Each row is a point on a tangle of strands that fork, close into loops and nearly touch. The rows are in no order.
Two points are linked if the straight distance between their rows is under 73.8. Some points are linked to none.
q874: [ 21  29 -21 -22  43  -6   7 -16 -26  12 -29  10  19   4  14   4  27  15
   1 -33  62   3]
q818: [  1  40 -33 -31   3  -3 -20  12   1  -2 -14  23 -10   0 -20   4  17   3
  40  14   7 -30]
q756: [  8  -9 -17  -1  24  11   1 -10  27   8 -22  -9 -14 -33   2  -4 -30  47
  34 -19  -1   7]
q710: [ -2  -9 -30 -29 -18  32  -6 -35 -34 -40   3  17  39  15  -5 -17  -5 -23
  34   3   5  45]
q432: [-24  -1  10  12  12 -26   8  33  33 -10  16 -36  -2  10  -6   1  25  10
 -10 -21   6 -11]
q817: [-24   0  44  -7 -26   8 -29 -33 -26  21  14  37   4  18  42   5 -23 -28
 -70  -3 -19   2]
q775: [ 29   1  32  23 -13  25 -13  -6 -32  33  17   6 -14  -4   5   8 -36 -17
 -58   7 -28   5]
q520: [  2  -5  18  20 -28   0 -27 -19 -14   3   5  14 -32  17  31 -20  -9  -5
 -44  -3 -42 -21]
q238: [ 17 -11   8   8   4  -2  55   2  35   5  -3  -5   5 -45 -42  35 -20  31
   6  -5 -21   0]
q387: [-24  -8  26   4 -39  11 -22  -8 -34 -17  17 -11 -15  41 -12   8   4 -26
  -2 -18 -37  21]
q916: [  1  -2 -19  -6 -20   9   2 -16  21 -32 -11  23  35 -24   9 -19   1   7
  30 -12 -28   7]
q812: [ 29 -12  12  14 -20   5  23  -4 -19  16   4  -2 -21 -18 -35  33 -12 -16
 -31  20 -29  10]
q307: [-13 -17 -13  -1  -2   3  19   1  22 -25  -6   4  55 -29  -2  -5   4   2
  -4  -8   2  13]
q700: [-11 -20  -3   3  13  -4  -7  29  -6   6   6 -23  20   0 -14   4  25 -25
  -7   2  26  28]
q670: [ -5  -1  55 -24 -13  -1 -10 -35  21  -3  -3  19 -19 -19  -7   7  -5  -2
   1 -13 -35  22]
q856: [ 20  30 -28   0  16 -19  24 -12 -10  41   1  23  -5  -5   8   1  26 -17
  12  51  47 -20]
q897: [ 40 -33  45 -23  -5   7   8  14   6  -2 -11  -2 -15 -17 -49  15 -41  28
   8  -3  -5  -9]
q280: [  8  -1 -11   8  27 -13  -3  -1  32   6 -13 -14 -42 -12  17 -13 -23  41
  39  12  -5 -13]
q582: [-25 -18  47   8 -30  11 -35 -21 -24  15   7  15 -22  21  22  -4 -20  -6
 -58 -11 -30  -8]
q910: [ -5  20  14   8  15 -21  34  19  38  16  22 -19 -12  -1 -10 -10  38  13
  11 -11  26 -17]
q204: [  7  -7  17  16  13 -10 -23   1  24  -2  -3 -21 -54  -8  15 -18 -27  32
  14   7 -29 -10]
q98: [  9  32 -13  18 -28 -15 -21  18 -14  -1   9  10 -26  27   9   6  17 -19
 -19  13 -25 -53]
q216: [ 31  25 -38 -30   3  35   4 -39  -6  -3 -19  10 -10  -4  -4   3  -3  -2
  41 -19  12  35]
q413: [-22  -2   3   1 -31  17 -13   3 -25 -37  15   7  31  28   3 -10   1  -3
  54 -18 -23  14]
q288: [ 13 -17 -31  -9  38  -3  37 -21  15   5 -19  10  14 -38   2   2 -10  25
  -1   8  23  24]
q66: [-39 -15  -4 -15  31   9  -2   6   5 -22 -20 -10  44  12  30 -38 -11  31
  -2 -16  51   8]
q444: [  9 -28  21  -2 -18   2  15  43 -10  -2   3 -23  12  -3 -66  47  -9  -4
 -18 -17  -1   1]
q85: [-31 -24 -18  -2  14  12 -23  13   0 -21 -22  -9  41   4  20 -16 -18  32
  26 -23  28   3]
q51: [ 19 -12  -8  28  17   6 -31  20 -12  22  -3 -20 -18  -4  17  -3 -17 -14
  -3  33   5   6]
q120: [-14 -10 -13  27 -17 -17  15  15  10  -1   6 -19 -24   7 -11  24  13   0
 -40 -23 -31 -11]
q698: [ 10   7  32  -8 -14  -5  -7 -27  34  -5  -3  12 -35 -20   6 -11  -1  12
  18 -20 -48   4]
q361: [  1  36  -6  35 -12 -28  40  11  12  35  23 -14 -29  18   4  26  38 -14
 -22   3   1 -41]
q600: [ 10 -33  15  14   4   5 -26  20 -19   0  -7 -20 -15  -8 -12   6 -26  -8
 -25  24 -12  10]
q69: [ 10   5   0  -8 -14  -6 -11 -17  25 -22  -9  18 -10 -16   9 -26   4  10
  35 -17 -39 -12]
q489: [  4   1 -14  24  28 -22  37 -13  21  37  -4 -10 -20  -7  14   4   1  11
  27  35  21 -14]
q257: [-11   7  -1  26  -7 -18  15  30  17  16  19 -43 -17   5 -20  36  28  -7
  -8 -24  -4   2]
q70: [ -4  -6   4  18  22 -14  52   5  41  13   4 -23  -2 -31 -18  21  -4  25
  10  -1  -4   5]
q481: [ 36 -26  25  -3  -2  -9  41   5  14  -2  -9   3 -15 -27 -48  26 -35  29
  -8   9 -24 -10]
q708: [ 13  -7  21 -34  -7  22  -9 -36  11  -3 -14  24  -6 -33 -14 -10 -16   3
  18  -9 -19  37]
q263: [-37 -26   0  -5  11  20  12  -4  -2 -25 -17   4  73 -12  16 -27 -13  26
 -17  -5  50  17]
q510: [  9  26 -28 -31 -20  49  -9 -33   2 -25 -18  13  14   8   3 -11  -6  -1
  44 -29   6  18]
q63: [ 11  40  -3  -6  14 -18  17   3  -6  30  18  25  -1  -6  -8 -15  47 -22
 -11  53  40 -30]
q781: [  0  31  15   5 -41  17 -31 -21 -27  11  20  30 -21  38  39 -17  -1 -32
 -39 -10 -30 -27]
q996: [ 27   6  -2 -24   0  27   9 -47   0  20 -11  17 -29 -29 -12   1 -11   0
  36   2  -8  43]
q841: [-26  10  23 -17 -28  42 -17 -12 -16 -40  25  -8  14  47  -4  -6  -2 -10
  59 -20 -12  25]
q631: [-25   4  -4   5 -11  -9  -7  31  17 -19  10 -20  29  14  -5   3  26  -4
  25 -27   8 -14]
q721: [ -4   1   5  16  29 -26  47   3  40  22  11 -21 -13  -8   3   0  16  14
   7  12  16  -4]
q363: [ 20  14 -34   1  22 -16  20 -14   4  30 -12  14 -12 -13   8   5  18  -3
  28  27  29  -6]
q189: [-18 -16   9 -19  32   5  33  15  34 -13 -12 -15  26 -23  -9  -8 -23  33
 -16   0  30  19]
q233: [ 23 -17  38  -1 -31  14 -12  -8 -35  13   8   8 -17  -3 -27  20 -20 -23
 -47  11 -25  14]
q925: [ 11  -2  14  43 -13   3   4  -3  -2  31   9 -19 -51  -3   6  18 -24  11
 -31   2 -36 -14]
q819: [ 19  34 -16  -5 -17  -6 -24  12  -5  -2   3  12 -25   8  -4   1  15 -20
  25  27 -14 -29]
q857: [ -9  11 -14  41 -12 -13  31  16   6  30  19 -17 -25  14   9  24  21 -12
 -58  -6  -5 -24]
q47: [-19  14 -24 -25  13 -14 -37  19  -9 -13 -16  26   9   3  -6 -13  12   9
  31  19  11 -45]
q450: [ 13  21  46   4  -9  27 -24 -16 -22  39  27  17  -9   8  33   7 -30 -30
 -57  -9 -23  11]
q664: [ 14  -3 -33  -1  -6 -17 -10  -1 -17 -13   5   8  18   1   6  -9  27 -47
  -8  37   7  10]
q287: [ -8 -10   7  14 -11  -4  11  35  -1   8  12 -40  -1  -1 -45  46  12 -16
 -20 -19  -6  20]
q801: [-23  -8  -2  14 -10 -24 -34  35 -15 -17   6 -18   1  34   2  -2  16  -6
  19  -7 -12 -26]
q128: [  3   5   6 -31 -16  45 -17 -34   6 -11 -20  19  15 -18  -5 -14 -16   7
  31 -29  -8  35]
q754: [ 10 -23  -2  -5  35   5  24  -4  16  12 -21 -12 -19 -33 -20  11 -47  45
  19  14   5  11]
q39: [  6  21 -40 -26  20   5 -27  -5 -25  -7 -36  11  25  13  13   2   7  11
  21 -35  44  -4]
q597: [ -2  -7  -8  20   4 -34  23   5   5 -11  12  -1   0   7  18 -12  32 -22
 -55  21  -2 -17]
q127: [-18 -41  -3   7   3  -9 -16  12 -18 -28  -2  -4  27   7  -2  -9  -2  -4
   3   5 -15  14]
q738: [ -5 -36  20   6 -13  -5 -23   1 -21 -21  -4   0  -1  -1  -8  -6 -10  -5
 -14   4 -37  11]
q355: [ -2  10 -50 -30  -7  21   0 -16 -22 -26 -10  13  56  12   3  -1  13 -21
  24 -15  36  29]
q609: [  4  -6  27  27   6  -5  -7  -1  15   8   0 -26 -61   0  12   1 -45  33
 -21  12 -39 -12]
q291: [-33   1  49 -17 -25  26 -30 -15 -20 -22  23 -18  -8  47  -9   5   0 -23
  28 -17 -21  33]
q61: [ -6  -5 -25 -21  12 -20  -7   1  -9 -14   1  21  37   4   7 -25  39 -25
   7  14  36   0]
q502: [-13   7 -36 -30  -2  -2   6 -12 -15 -22  -3  25  64   7   8 -20  32 -18
  14  -8  43   7]
q767: [ 19  34  16   2 -15  24 -26 -14 -21  34  35  33  -7  29  47 -18 -19 -29
 -50 -23 -27 -19]
q583: [ -9  -8   7 -21  42   0  54   5  31   5 -19 -11   4 -23 -15   5 -44  47
  -3  17  35  21]
q283: [-24 -26  -4  11 -20   0  -6  11 -31 -34  13   5  48  15   0  -4   4  -7
  28  -7 -17  20]
q936: [-11  -4 -24 -12  11  -9 -32  17   4 -19 -20   5  13   7  10 -20   5  17
  36  -9  15 -23]
q733: [ -3  30  -3  15  -5 -32   0  31  11   5  13  -7 -20  16  -4  15  37 -11
  -8  10   0 -45]
q174: [ 15   7 -11  26  27  -2 -18  30  -7  33   6 -22 -15   6  21  -1  -1 -11
   6  36  38 -11]
q141: [-20 -21  13  -4   8   0  27  23  34 -26  -8 -12  40 -21 -16   2 -16  23
 -19  -6   0   4]
q491: [ 19  28 -19   3  -3 -21   2   8 -14   5  21  15  16   7   7  -5  41 -52
 -27  49  25 -18]
q315: [-12  -1  -7  20 -20 -23 -29  20 -21 -19   3   3 -12  34  15  -9  12  -7
  -9  10 -27 -41]
q981: [ -3   1   1   3  39 -12   2  23   9  24   6 -18 -17   9  15 -18  18   0
  -4  25  54  -4]
q706: [ 15   3 -33 -11  43  -2  26 -24  -7  11 -28  10  20 -19  13   0   8  18
  -4 -21  49  22]

A tip is a point with one link. Name the tips that can be reached along the links from each point below, in the order of the rows.
q432 => q710, q897, q444, q263
q916 => q925
q520 => q812
q600 => q387, q981
q706 => q288, q39

How many points has the smallest loop of links through each point below? Write 0 if it is on no loop.
q98 => 10
q583 => 0
q450 => 6
q706 => 0
q128 => 5
q600 => 0
q721 => 0

A piece is all that can be reached along the links. How many separate loops has the piece of each point below (a circle has one, a figure eight two, a Y none), and how many tips (points with one link)?
q98 => loops 1, tips 4
q708 => loops 1, tips 1
q174 => loops 0, tips 2
q582 => loops 1, tips 1
q874 => loops 0, tips 2
